Each row is a point on a landscape with many valleys, with its height.
From any point a ball rolls to the lowest of the 2 points nearest to it. It stops when none of these is lower. Distance is the straight distance between rows; heights are no part of it.
q769 (h 6.10): [151 145 123 106 137 110 120 155 111 118  94 168 115 159 164 143 172  76
  84 122 142 106 127  99 165]
q950 (h 6.69): [147  72  98 145 116 144 152 150  83 144 172 122 158 121  96  94  83 117
 163 125 133 179 137 107  92]
q731 (h 3.46): [164 168 157  93 134  66 112 122 172 102 125 158 102 119 128 173 139 102
  88 117 121  82 112 105 168]
q209 (h 6.81): [118 124 131 181 107 176 138 122 123 126  97 121 139 154 164 138 165 121
  96 143 110  83 189 146  23]
q979 (h 3.92): [128 128 174 111 142 142 111  64 172  98 103  92 152 130 183 155  56 183
 119 166 158  97 141 208 143]
q949 (h 4.20): [146 113  86 149 101  99 173 122 122 103 164 128 168 178  85 101 158  92
 128 100 153 129 154 115 119]
q830 (h 6.28): [139 133 108 118 156  83  91 154 132 152  99 183 134 161 169 121 110  69
  85 123 131  94 126  85 149]
q484 (h 6.08): [143 183 109 113 154 105  87 136 163 150  98 204 121 141 147 139 166  76
 119 159 116 117 165  74 155]
q419 (h 6.78): [122 109 109 107 128  97 167 145 107  86 177 122  80 107 120 144  97 149
 119  86 138 147  59 146 119]
q637 (h 6.82): [113 100 107 153 129  74 138 106 164 105 162 116 151 173 121 113  70 132
  99 106 149  95 111 154 134]
q886 (h 6.37): [ 75  91 102 163 161 104  88  98 173 150 136 116 152 137 156 112  34 156
 129 162 135  94 133 161 106]
q81 (h 7.20): [149 154 148 103 146 119 109 142 135 171 127 138 132  97  84 119 152 109
 173 147 106 144 132  82 172]
q865 (h 6.84): [ 62 130  86 164 138 121 100 121 158 171 157 139 117 139  98  99 139 143
 144 118  89 116 140 116  74]
q791 (h 2.74): [147 149 143 124 119 118 128 118 153 103  66 133 142 171 186 156 128 135
  58 133 149  68 138 133 174]
q986 (h 8.14): [165 172 114  90 145  64 146 160 119 105 130 178 127 101 121 148 136  81
 133 136 134 171  96 105 187]
q857 (h 6.35): [ 99  91 100 150 114 114 137 125 126 131 185 114 140 130  93  99  93 144
 141  93 128 159 101 144 111]
q105 (h 3.27): [161 150 152  97 158 103  85 110 179 170 132 152 139  95  95 149  73 128
 152 176  98 110 148  79 152]
q511 (h 4.19): [143 145  92 104 111 151 157 153  83 116 107 147 133 130 152 118 155 129
 140 155 154 182 112 126 185]
q35 (h 4.45): [111 126 137 130 146 166 121  92 149 104 122 109 125 130 181 136  59 171
 138 186 152 136 138 210 123]
q42 (h 7.65): [158 140 122 125 136 135 185 117 146  55 123 120 143 161 182 137  53 156
 125 148 186 156 140 199 168]
q403 (h 7.09): [162 189 137 113 133 125 124 115 159 154 121 159 156 103  76 147 151 122
 179 174 115 154 150  94 199]
q391 (h 6.29): [152 126 127 123 133 109 139 120 145 103 141 138  87 152 145 158 113 126
  87 122 142  75 114 128 115]
q368 (h 6.68): [178 115 117  98 141  81 162 157  89  83 146 151 100 135 136 156 133  75
  94 100 153 115  96 110 122]
q997 (h 7.26): [ 83 104 123 166 130 134  98 122 140 154 112 119 136 159 156 121 106 141
  90 120 112  77 131 140  74]
q768 (h 3.77): [171 127  99 122 115  96 166 132 126 102 140 138 148 162 100 123 146  91
 126 142 155 127 148 104 167]
q352 (h 7.10): [106 132 132 179 115 168 152 102 122 116 135 117 164 167 158 123 172 140
 106  97 101 115 166 183  13]
q75 (h 7.11): [123 145 135 129 117 194 120 134 111 128 114 129  52 117 152 148 191 149
 125 145 122 117 144 126  85]
q451 (h 6.60): [106 120 127 122 155  99 138 123 147  96 148 129 142  74 130 163  51 171
 134 155 146 178  79 158 199]
q827 (h 7.29): [ 91 128 126 144 108 152 115 129 115 155  94 106 156 161 121  84 174 136
 129 127 122 128 143 134 143]
q393 (h 2.19): [108 141 154  95 130 135 121 150  95 136 103 114 109 110 135 132 161 146
 126 111 127 142  75 138 174]
q919 (h 6.99): [ 42 131 118 153 141  97  85 105 184 135 129 118 107 139 134 126 142 165
  95 103 106  78 111 145 120]
q428 (h 5.26): [141 100 104 145 144 100 122 128 138 144 128 139 167 143 143 116  40 117
 124 166 144 118 129 120 165]
q436 (h 4.12): [169  95 129 143 131 168 135 145  71 127  82 135 130 169 191 154 132  93
  70 136 157  75 150 110  99]
q983 (h 6.52): [168 130 195 137  86 129 129 117 164 116 107  97 101 100 108 169 178 108
 105 109  94  74 168  95 130]
q821 (h 6.53): [ 95  85  69 153 105 144 145 140  84 151 178 134 162 125 119  84 113 139
 139  67 121 189  91 120  87]
q900 (h 2.07): [104 141 124 121 161 152  76 108 145 160  98 152 109 119 189 163  79 160
 109 182 123 103 120 136 141]
q107 (h 3.45): [162 122 110 152 130 124 132 125 121 122  80 142 134 182 193 143 120 105
  65 144 154  51 156 115 122]
q400 (h 7.45): [ 98 111  86 128 149 125  99 153 101 162 163 176  85 130 142 118 133 107
 116  78 109 133  96  97  61]
q6 (h 5.66): [127 110  84 161 134 133 131 130 114 159 145 146 153 163  97 110 170  94
 134 115 116 116 180  73  70]
q164 (h 6.79): [142 159 107 125 119 187 129 131 101 136 105 137  99 134 144 132 200 126
 145 183 139 140 170 112 122]
q848 (h 7.12): [148 138 101 164 118 126 146 107 171  82 165 127 150 123 100  99  81 134
 167 190 139 178 169 157 154]
q349 (h 4.80): [158 101 159 118 106 152 157 127  88 123 142  96 131 134 114 127 118 132
 132 130 147 131 126 147 106]
q456 (h 7.71): [135 128 130 171  98  95 148 102 167 101 121 109 181 189 111 108 158 106
 103 115 122  70 185 140  81]
q153 (h 7.15): [ 58 118 120 143 124 146  98 118 133 160 105 102 176 151 127  67 129 153
 155 150 128 159 137 160 162]
q237 (h 7.64): [108 128 136 162 116 151 113 136 146 133 111 147  68 127 154 165 191 108
  79  84  85  82 147 100  69]
q490 (h 6.83): [ 45 158  86 142 145 113  96 118 172 136 129 137  94 136 128 111 163 156
 130 130 113 119 115 140 145]
q707 (h 5.31): [103 149 157 116 136 135 110  89 175 118 151 103  75 105 118 156 126 180
 132 147 120 102 121 158 128]
q778 (h 7.08): [106  96 129 137 133 119  98 143 112 158 117 140 133 156 147 122 114 117
  84  88 115  91 106 112 113]
q204 (h 6.91): [120 124 169 129 108 194 128  96 116 133 159  81 101 108 108 111 136 167
 169 122 121 148 135 184  69]
q429 (h 2.96): [139 144 166 108 132  79 106 131 150 132 135 124 113 114  93 139 157 109
 119 103 108  94 110 103 163]
q129 (h 6.17): [179 109 188  99 121 130 139 153  78 120  92 113 137 123 145 162 130 106
  93 132 135  92 116 107 139]
q51 (h 5.81): [102 155 129  95 152 105 114 117 160 110 154 142  72 103 135 166 114 158
 114 131 127 122  80 144 165]
q299 (h 6.95): [160 121 138 136 128 110 153  87 174  69 159 103 140 148 130 125  49 140
 139 156 157 113 156 195 123]
q806 (h 7.31): [104 139  73 146  99 157 141 121 121 149 160 118 111 111  91  79 203 139
 181  85 123 166 125 117  94]
q420 (h 7.41): [ 97 153 140 154 120 134 110 113 176 116 123 125  51 126 139 161 170 152
  93 117  95  74 138 128  88]
q788 (h 5.82): [130 147  85 103 121 127 160 155  98  89 108 154  95 166 164 130 194 111
  95 102 162 129 116 120 148]
q692 (h 1.72): [108  93 124 119 149 104 105 162 108 182 116 136 187 139  97  75  88 109
 149 125 114 156 121  84 181]
q917 (h 6.72): [192 151 189  99 120 101 129 138 138 102 112 123  98  97 110 175 191  78
 107 115 116  86 146  82 150]
q724 (h 6.15): [124 100 137 181 103 123 116 122 155 155  97 124 167 155 127 130 155 102
  86  99  83  68 185  85  69]
q820 (h 5.75): [142 135 139 150 128 134 100  88 182 133 131 114 106 125 138 146  89 149
 122 186 115  64 174 135  65]
q725 (h 6.42): [176 123 156  86 133 118 159 162  62 105 118 119 107 107 129 159 151 100
 120 123 140 127  97 112 123]
q676 (h 7.49): [ 92 125 122 180 117 106 116 114 167 132 107 113 181 172 141 106 122 131
  94 134 105  57 172 150  66]
q968 (h 7.05): [ 83 132  81 166 113 139 135 107 137 152 173 126 126 138  98  97 165 149
 152  93 105 149 128 139  59]
q562 (h 6.61): [ 91 140  90 132 148 102  95 138 157 156 149 156  95 125 100 103 139 119
 150 128 104 134 124  97 139]
q927 (h 5.85): [123 130 122 147 111 138 144 119 133 108 135 127 107 165 130 134 167 130
 100 112 132  93 141 133  92]
q700 (h 4.44): [127 118 151 137 145 106  86 115 176 164 163 138  88 107  82 140 121 123
 127 103  79  78 142  78  76]
q523 (h 5.25): [155 142  43 131 129 114 140 164 115 101 150 187 110 109 130 110 142  81
 147 156 143 195 147  73 160]
q8 (h 4.13): [128 141  92 147  98 154 154 110 126 102 145 114 128 147 107  86 167 128
 171 148 144 159 168 158  99]
q691 (h 2.45): [109 133 177 134 118 109 104 141 146 146 121 111 104 105  97 127 190 115
 112  48  90 101 100 110 141]
q763 (h 2.26): [137 104 143 122 116 112 132 142 107 156 131 103 179 139  81  91 128 115
 151 125 127 138 125 107 169]
q686 (h 4.60): [148 162 149  82 123 133 185 123 141  67 151 107  62 126 132 171 137 178
 128 121 160 136 105 163 144]
q564 (h 2.83): [ 91 129 177  95 127 122 136 122 126 112 127  77 121 116 126 139 141 177
 118  93 139 123  75 171 177]
q608 (h 7.22): [ 74 161 107 128 139 138 132  93 178  94 137 133 136 104 135 135 113 191
 159 165 150 191 119 184 197]
q840 (h 3.40): [127  98 177 111 148 142 108 167  75 195 120 114 135  86  98 109 153 111
 155  71  91 139 106  83  95]
q181 (h 3.37): [164 166 147  88 164  75 105 138 153 132 139 178  93  98 136 172 106  88
 117 147 121 113 103 100 146]
q477 (h 3.99): [112  93 139 125 141 179  90 142  88 174 114 128 106 128 171 132  75 148
 114 156 127 117 107 133  98]
q492 (h 3.91): [120 116 142 117 160 138 108  99 153 135 159 122  99  81 144 171  42 177
 142 183 134 133  99 159 137]
q693 (h 3.58): [112 182 135  97 137 129 143 132 117 117 113 150 140  57 119 173 118 168
 169 153 131 204  66 155 210]
q682 (h 5.06): [117 139  89 150 137 136 138 112 152 114 125 134 128 154 161 117  83 145
 128 188 146 125 150 170 126]
q356 (h 1.23): [119 123 130 116 137 123  97 154 106 180  80 143 189 157 130  96 122 108
 132 153 120 139 129  91 198]
q330 (h 5.68): [118 173  50 145 117 120 176 126 170  60 144 151 100 157 145 115 137 149
 135 162 157 159 150 159 142]
q905 (h 5.48): [142  91 143 130 129 111 161 140 106  92 177  92 114  75 105 138  41 156
 144 144 139 168  79 157 123]
q879 (h 6.16): [ 85  96 131 149 132 124 114  89 156 132 177  96 138 135 103 110  73 162
 145 116 124 129 124 177  88]
q863 (h 7.67): [127 142 129  99 112 170 142 139  88 130 146 111  59  81 121 132 183 155
 159 102 128 153  90 137 104]
q588 (h 6.05): [130 148 164 165  93 156 156  89 162  88 134  93 133 152 106 122 192 131
 129 103 110 100 191 172  55]
q875 (h 5.94): [103  87 168 120 128 138 128 117 101 145 178  86 119  95  98 140  80 171
 136  91 115 140  70 163  87]
q13 (h 7.21): [162  87 105 143 117 160 181 126  73 106 161 128 128 158 154 139  92 123
 103 102 163 132 119 157  54]
q834 (h 5.40): [143 104 121 110 163 166 103 165  71 170 118 166 111 124 136 130 159  63
 134 110 118 132 168  52  66]
q288 (h 5.91): [132 106 138 160 136 134 115 129 133 172 123 140 151 139  92 124 178  84
 122  83  85  96 193  48  72]
q176 (h 5.90): [ 85 105 124 152 142 120 121  92 152  82 124 101 183 173 149  80  70 135
 152 128 132 124 156 231 105]
q884 (h 6.49): [143 165 124 140 114 157 137 111 144 117 103 124 134 149 130 122 176 127
 138 197 135 115 190 136 125]
q575 (h 2.55): [154 120 172 147 109 156 160 125 104 137 148  93 129 100  93 151 219 113
 117  33 103 120 121 110  88]
q476 (h 4.54): [109 106 111 159 101 115 152 113 120 135 155 115 188 181  94  90 165 117
 118  71 127 131 138 140 102]
q226 (h 1.96): [143 178 124 106 131 150 137 115 138 117 100 164 121 137 156 171 137 147
 119 173 144 129 121 137 179]
q928 (h 3.19): [124 185 152  94 126 131 140 121 133 130 104 125 147  92 106 152 161 160
 162 144 134 168  92 150 223]
q889 (h 7.75): [166 158 100 124 117 123 189 149 117  70 122 160 161 114 138 151  96 140
 128 161 167 194 111 140 209]
q758 (h 3.71): [149 120 197 111 147 110 116 150 105 170 135  99 109  63  68 132 150 111
 159  78  84 124  95  90  97]
q130 (h 5.76): [103  77 130 118 124 124 144 149  76 120 161  93 119  82 118 124  59 163
 143 106 128 180  54 155 113]
q653 (h 5.95): [ 74  85  87 141 138 148 106 148 104 145 143 131 124 108 147 100  61 159
 139 142 133 184  91 141 142]
q3 (h 6.04): [153 132 208 100 164  87 114 178 108 170  98 116 128  66  95 118 192  44
 145  60 101 138 126  65  99]
q328 (h 6.87): [196 161 199  84 125  81 104 133 142 139  73 136 174  95 118 170 138  93
 109 143 106  97 136  81 189]
q242 (h 5.30): [141 105 117 124  85 182 172 126  59 127 141  98 165 139 121  97 178 130
 148  81 157 171 128 146  88]
q150 (h 2.98): [ 95 109 146 120 164 150  68  98 155 171 132 123 104  98 150 151  53 174
 136 181 116 109 120 133 116]
q155 (h 5.05): [134 112  99 124 131 158 125 154  73 138 119 156 101 146 151 134 178  91
 111 109 139 125 137  92  89]
q11 (h 7.48): [128 120 125 107 115 149 178 131 119  63 134 100 119 161 172 120  85 169
 128 113 176 163 115 202 134]
q587 (h 3.36): [133  99 107 118 157 145  97 158  93 176 119 164 113 127 153 117  78 108
 133 162 118 137 125  91 116]
q96 (h 5.64): [154 111 143 108 153 129  97 174  87 150 102 163 124 133 152 141 168  35
  95  96 129 111 163  54  95]
q188 (h 6.27): [106 108 117 130 155 102 145 109 164  86 148 118 129 126 160 145  43 171
 113 141 169 139  95 181 176]
q487 (h 7.56): [103 133  99 130 121 170 108 150 108 184 122 122 120 107  95  75 204 129
 181  97 114 160 128  96 126]
q236 (h 6.03): [ 79 113 114 137 139 109 137  93 173  70 138 103 154 160 151 106  77 165
 133 129 162 146 131 215 160]
q231 (h 4.66): [143  93 130 150 119 179 133 139  68 146 111 130 137 157 155 147 161 101
  92 102 129 105 157 103  64]
q845 (h 6.44): [145  87 109 162 116 136 144 118 129 131 185 119 157 140  79  89  70 118
 171 150 126 160 167 130  86]
q569 (h 3.34): [140 152 139 123 134 120 143  87 173  90  93 113 156 166 184 145  78 162
  99 158 167  92 147 188 160]
q770 (h 6.41): [159  89 155 162  95 130 113 124 142 137  79 116 144 141 152 155 127  99
  67 112 107  53 179  81  95]
q822 (h 6.62): [170 111 189 121  97 112  99 137 151 130  65 126 128 113 158 169 138  90
  67 114  98  68 161  82 147]
q911 (h 2.20): [152 159 116 119 136 124 112 125 128 137  57 177 167 167 190 159 112 116
  84 159 151  95 123 119 194]
q354 (h 8.28): [166 158  97  85 143  83 143 167 101 108 150 169  96  89 116 126 176  58
 149 121 142 177 118  82 142]
q673 (h 6.76): [173 152 197 111  99 126 108 112 160 126  62 116 150 109 143 178 145 129
  83 146 110  85 149 107 191]
q339 (h 3.84): [160 135 173 101 129 100 153 140  98 138 126  83 151  81  64 131 132 130
 187 149 116 166  89 120 177]
q221 (h 3.13): [122 154 153 100 152 162  86 129 123 179  99 151 127  93 139 151 109 146
 154 182 110 149 116 111 168]
q926 (h 5.13): [164  81 148 122 114 128 175 141  83 101 158  93 146 125 121 126  58 136
 131 127 155 150  96 160 113]
q785 (h 6.30): [145 140 194 152  85 154 138  99 174 103 110  77 111 125 110 145 184 137
 120 121 110  86 179 144 109]
q285 (h 6.07): [110  93 132 158 142 110 101  82 161 122 123  97 192 153 147  95  32 137
 143 161 138  97 160 193 108]
q208 (h 2.75): [103 148 188  94 122 144 142 105 150  87  99  81 142 150 156 144 128 188
 114 119 157 132 118 198 183]
q227 (h 6.67): [122 109 107 126 146  89 148 125 139  98 174 137  82 139 135 153  74 139
  98  93 145 101  77 147 117]
q94 (h 5.93): [178  99 195 107 126 120 117 138 104 152 113 103 142 109 108 153 107 108
 118 134 109  86 131  89 116]
q253 (h 7.40): [116 144  98 129 114 180 131 119 117 132 158 131  57 108 116 127 178 151
 157 131 124 142 128 132  71]
q229 (h 5.63): [ 84 120  47 154 137 131 121 150 125 120 129 159 113 136 167  99  91 139
 119 148 142 170 107 135 149]
q415 (h 4.72): [131 111  68 165 153 107 119 133 148 160 124 157 160 160 140  95  65 109
 140 188 129 115 169  98 125]
q722 (h 6.09): [140 108  89 178 123 123 149 107 144 112 169 131 152 164 116 101  81 110
 145 151 136 118 175 162  51]
q23 (h 5.61): [125 105 122 122  85 170 170 126  82  88 135  93 171 157 133  70 130 140
 156  91 159 187 130 195 118]
q77 (h 3.28): [150 135 131 122 118  95 139 115 149 110 110 120 163 177 129 125 130 124
  97 140 148  94 136 127 186]
q214 (h 6.02): [115 146  60 133 116 115 187 135 144  63 136 139  97 186 159 117 146 149
 108 107 170 139 129 154 127]
q66 (h 2.78): [144 121 180 119 101 116 154 120 113 121 136  64 174 131  70 103 148 134
 151 108 137 132 120 153 169]
q869 (h 5.78): [119  99 137 138 112 158 146 107 107  88 119 102 182 184 150  79  92 132
 142 109 147 150 146 221 102]
q998 (h 5.41): [173 115 186 126 105 181 165 114  94 114 152  91  95 105 107 166 173 136
 126 100 131 110 141 137  64]
q617 (h 5.62): [117 141  96 159 124 124 147 110 156 101 138 124 127 171 142 109 119 134
 132 168 139  96 168 178  71]
q268 (h 4.98): [119 121 127 168 128 114  98 103 185 149 142 129 111 128 114 141 119 132
 108 132  84  55 170 100  43]
q987 (h 3.59): [142 146 130  96 132 179 123 149  77 153 105 147 116  88 153 150 114 146
 157 186 132 183 102 126 160]
q553 (h 2.80): [128  76 146 104 158 128 104 170  68 187 116 139 147 124 126 111  79 106
 136 116 107 136 106  87 111]
q877 (h 6.24): [ 77 163  93 102 157 102  87 154 131 141 107 186 106 129 172 127 134 119
 106 123 129 160  80 125 187]
q240 (h 7.46): [108 146 111 138 105 143 129 146 111 131  82 128 138 164 129 101 233 112
 112 100 134 126 145 110 159]
q655 (h 3.81): [166 143 209  98 126 106 150 140 102 110 117  79  88  71  87 165 179 127
 138  93 105 111  84 121 126]
q32 (h 4.77): [125 110  57 153  87 162 160 139  91  99 146 130 148 135 126  69 144 123
 169 141 152 200 157 126 109]
q134 (h 3.32): [163 129 158 113 105 129 164 126 110 132 155  78 143  94  55 105 155 132
 189 130 135 158 127 135 149]
q669 (h 6.11): [ 75 148 131  95 167 109  76 128 148 137 112 161  96 110 176 164 116 150
  93 125 129 124  71 141 178]
q699 (h 6.80): [ 88 126 119 127  91 144 156 116 119 113 153  90 137 137 105  85 168 162
 150  58 141 164  97 174 124]
q754 (h 5.65): [131 145  68 119 144 125 119 154 113 143 118 181 128 141 133 109 156  90
 146 157 132 162 147  83 163]
q530 (h 5.46): [131 121  80 133 109 153 163 134  91 108 123 140 120 172 144 122 181 116
 107 112 154 129 141 131  96]
q737 (h 6.18): [ 68  89  96 128 144 141  92 159  95 185 142 138 127 108 118  79  91 146
 159 106 106 178  90 107 125]
q334 (h 3.26): [169 130 172 110 119 110 169 145  85 117 133  82 116  84  71 145 213 104
 143  57 121 121  93 110 115]
q644 (h 6.36): [104  94  89 122 117 128 125 172  76 155 147 129 143 104 111  79 124 118
 162  88 117 191  91  95 132]
q225 (h 4.74): [126 110 188 107 131 148 110  89 146 122 153  83  97  97 129 161  74 176
 129 150 134 100 109 175 107]
q803 (h 6.45): [151 144 151  96 163 104  74 174 127 164  87 193 118 129 187 129 142  44
  85 130 133 118 148  69 125]
q2 (h 6.73): [106 139 185 138 106 184 108 102 142 148 125  70 115 104 100 108 165 165
 164 128 114 126 143 168 119]
q811 (h 6.39): [106 152 118  98 157 103  78 156 135 154 131 175  82 117 149 123 141  96
 112 117 114 131 100 105 140]
q910 (h 3.12): [122  72 159 124 146 160 111 151  75 206 128 126 166 124  98 102 108 119
 147  92  95 136 132  76  79]
q782 (h 5.21): [123 165  45 148 137 106 148 133 163  92 138 186 105 137 142 127 121 128
 126 167 142 158 132 122 171]
q851 (h 4.76): [131 175  58 155 151 104 121 119 178 128 117 195 132 149 149 142 103 117
 130 198 131 123 153 110 160]
q358 (h 7.61): [109 136 112 155 119 157 116 145 116 169 102 127 134 134 101  90 236 104
 147  88 108 128 162  86 118]
q186 (h 4.69): [140 140  66 121 124 140 141 171  93 106 132 171 115  92 154 118 120 120
 140 156 143 207 102  99 172]
q932 (h 3.70): [106 162 119  99 144  93 124 154 118 129 118 135 138  60 108 126 128 139
 172 127 116 205  58 126 212]
q219 (h 3.89): [113 150 108 102 118 119 174 129 143  76 157 111  95 113 119 128 128 175
 140 112 154 170  93 159 174]
q704 (h 8.45): [165 119 101 105 123  94 167 158  81 111 163 130 123 102  83 127 172  75
 154  92 137 157 112  85 123]
q412 (h 2.51): [157 134 141  99 169  89  69 127 169 163 134 169 101 107 133 150  68 102
 121 151 106  88 134  76 119]
q470 (h 6.65): [133 108 179 143 102 132  95 110 160 142 102  97 137 128 130 139 122 138
  93 125  99  70 158 115 118]
q859 (h 4.28): [157 151 207  81 140  90 140 135  94 125  92  77 129  73  99 165 139 137
 147 136 107 136  67 128 165]
q44 (h 3.25): [102 135  96 115 130  94 133 146 130 114 154 130 112  90 105 112 124 143
 146 117 130 181  77 128 190]
q306 (h 5.14): [165 100 187 110 104 159 178 121  66 112 162  76 123 110 101 155 134 148
 131  87 133 133  99 160  67]
q995 (h 7.44): [179 144 100 142 116 131 177 131 131  82 157 146 147 118 107 124  99 123
 154 188 155 187 156 127 174]
q674 (h 5.89): [122 151  78 132 154 136  98 155 118 156  95 183 108 156 155 117 179  83
 124 163 121 122 170  75 119]
q896 (h 7.39): [153 131 127 103 137 132 128 151 100 147 149 133  94  86 101 126 137 113
 170 147 118 160 122  92 132]
q627 (h 2.69): [124 179 136 114 139 133 131  93 177 103  90 146 126 144 180 186 107 176
  96 160 156  98 123 165 175]
q981 (h 7.01): [ 84 109  96 158 133 128 108 118 150 136 130 119 183 146 122  72  79 141
 159 174 131 170 153 157 154]
q384 (h 7.25): [ 94 121 111 150 126 136 120 121 120 155 170 137 104 132 118 129 162 143
 112  57  97 126  96 124  65]
q475 (h 5.67): [173 104 156 114 130 115 122 122 126 146 124 118 162 137 118 134  72 119
 125 166 133 102 138 107 148]
q762 (h 3.60): [ 99 143 129 133 112 144 145  97 149  84 138  95 133 157 117  89 137 157
 158 126 140 149 150 204 121]
q958 (h 1.71): [136 140 145 115 133 118  91 123 139 161  75 148 192 148 147 136 104 125
 107 163 124 108 134 107 198]
q606 (h 6.92): [146  93 107 126 139  91 129 154  99 133 145 155 129 156 137 130 102  84
  94  92 138 105 100 105 115]
q58 (h 7.02): [ 78 170  95 135 134 139 114 105 168 129 144 133 103 108 118 118 144 167
 163 172 125 165 128 149 166]
q750 (h 6.63): [ 85  84 132 141 143  82  90  87 177 137 140 101 157 145 136 127  56 153
  98 112 136  74 112 151 131]
q695 (h 5.24): [ 94 119  51 140  96 154 151 152  95  95 130 136 128 134 161  72 125 147
 137 127 159 201 114 142 142]
q953 (h 6.54): [181 107 108 161 127 116 154 100 142 109 150 123 142 160 141 125  51 114
 126 168 157  88 165 148  96]
q609 (h 6.23): [143 165 124 133 125 125 110 123 153 144 101 146 128 141 113 128 188 107
 133 160 115 108 169  86 157]
q773 (h 7.98): [160 150  88 123 131  71 170 169 120  67 137 166 147  97 117 131 107 110
 123 136 145 194  91 106 204]
q646 (h 4.90): [130 109 132 139  92 144 155 132  86 142 134  97 179 154  93  91 199 112
 133  63 145 141 129 125 131]
q342 (h 3.20): [ 82 159 154 125 119 141 133 102 169  85  97  90 137 170 152 114 159 172
 118 122 139 117 147 197 145]
q880 (h 5.27): [122 112  80 168 139  98 124 126 151 154 134 147 165 174 102  92 117 101
 133 150 111  92 177  91  84]
q543 (h 6.89): [135 121 119 127 155  91 129 153 122 122 133 150 163  80 126 146  42 132
 139 165 132 185  83 119 197]
q273 (h 7.63): [137 140 109  91 133 148 127 158  80 138 154 139  50  49 121 127 160 120
 183 123 114 185  88 100  99]
q486 (h 6.56): [122 115 101 127 103 123 173 129 112 100 173 122 112 140 110 120 134 144
 127  79 146 150  97 148 107]
q243 (h 3.93): [135 150 111 136 145 112  96 104 186 156 121 142 144 133 116 128  95 135
 145 201 111  96 174 101 131]
q472 (h 7.35): [127 101 126 123 109 169 176 122  89  87 142 109 125 168 167 120 100 157
 112  84 165 148 115 195  76]
q461 (h 6.77): [119 105 117 159 137 117 115 106 171 135 163 114 160 126  92  90  51 136
 173 182 125 151 165 141 131]
q996 (h 2.68): [120 158 159 104 114 167 129 126 114 131  94 109 138 129 139 136 153 160
 132 153 137 145 114 152 191]
q625 (h 6.57): [107 140 172 138 116 145  93 111 161 147 106  94 122 117 109 124 162 153
 131 137 100 100 144 127 146]
q398 (h 7.16): [ 82 143 161 134 120 107 103 104 194 109 115 107  87 124 130 156 161 160
  83  90 106  72 116 138 144]
q5 (h 5.72): [141 118 178 149  88 192 158 107 107 113 128  91 131 143 125 139 187 140
 118  86 125 122 157 163  68]
q392 (h 6.40): [140 121 142 165 120 171 120 102 141 130 127 115 115 139 148 140 118 136
 121 168 113  76 186 151  15]
q809 (h 6.97): [187  93 105 131 131 117 186 137  87  98 166 139 100 147 145 156  89 101
  98 110 166 106 113 127  88]
q654 (h 2.73): [105 174 126 110 155 152  82 105 155 160  97 187 129  95 158 195  92 158
 138 181 131 138 106 135 174]
q701 (h 4.43): [127 100 163 116 115 182 126 142  67 147 115 107 116 127 149 135 132 144
 116 123 131 129 101 140 101]
q524 (h 4.04): [127 103 198 113 148 108  81 129 145 178 146 111 107  76  80 140 102 131
 138  90  72  90 110  89  98]
q668 (h 6.98): [168 190 161  95 133  94 120 126 145 141  97 176 170 107 107 177 131 105
 137 157 124 126 120 101 208]
q601 (h 1.87): [128 124 164 164 114 126 126 122 148 158 145 112 128 113  83 136 208 112
 111  32  78 104 130  94  97]
q282 (h 5.86): [153 125 157  89 158  98 111 180  84 159 115 147 134 104 115 118 177  48
 135  91 122 144 132  62 118]
q967 (h 4.39): [137 188  99 132 150 104  92  99 193 156 100 192 157 130 130 162 100 126
 133 197 117  98 158  98 164]
q158 (h 7.78): [126 132 159 137 123 134  86 154 144 149  79 152  90 118 157 145 189  81
  90 102  89  94 161  80 121]

Two balls start at each pair of points below. Name the first point that both come to, or write never.
q750 and q236 => q176
q451 and q227 => q791
q983 and q391 => never

For each start below, name the point where the ball stops.
q830 => q356
q637 => q356
q803 => q356
q282 => q356
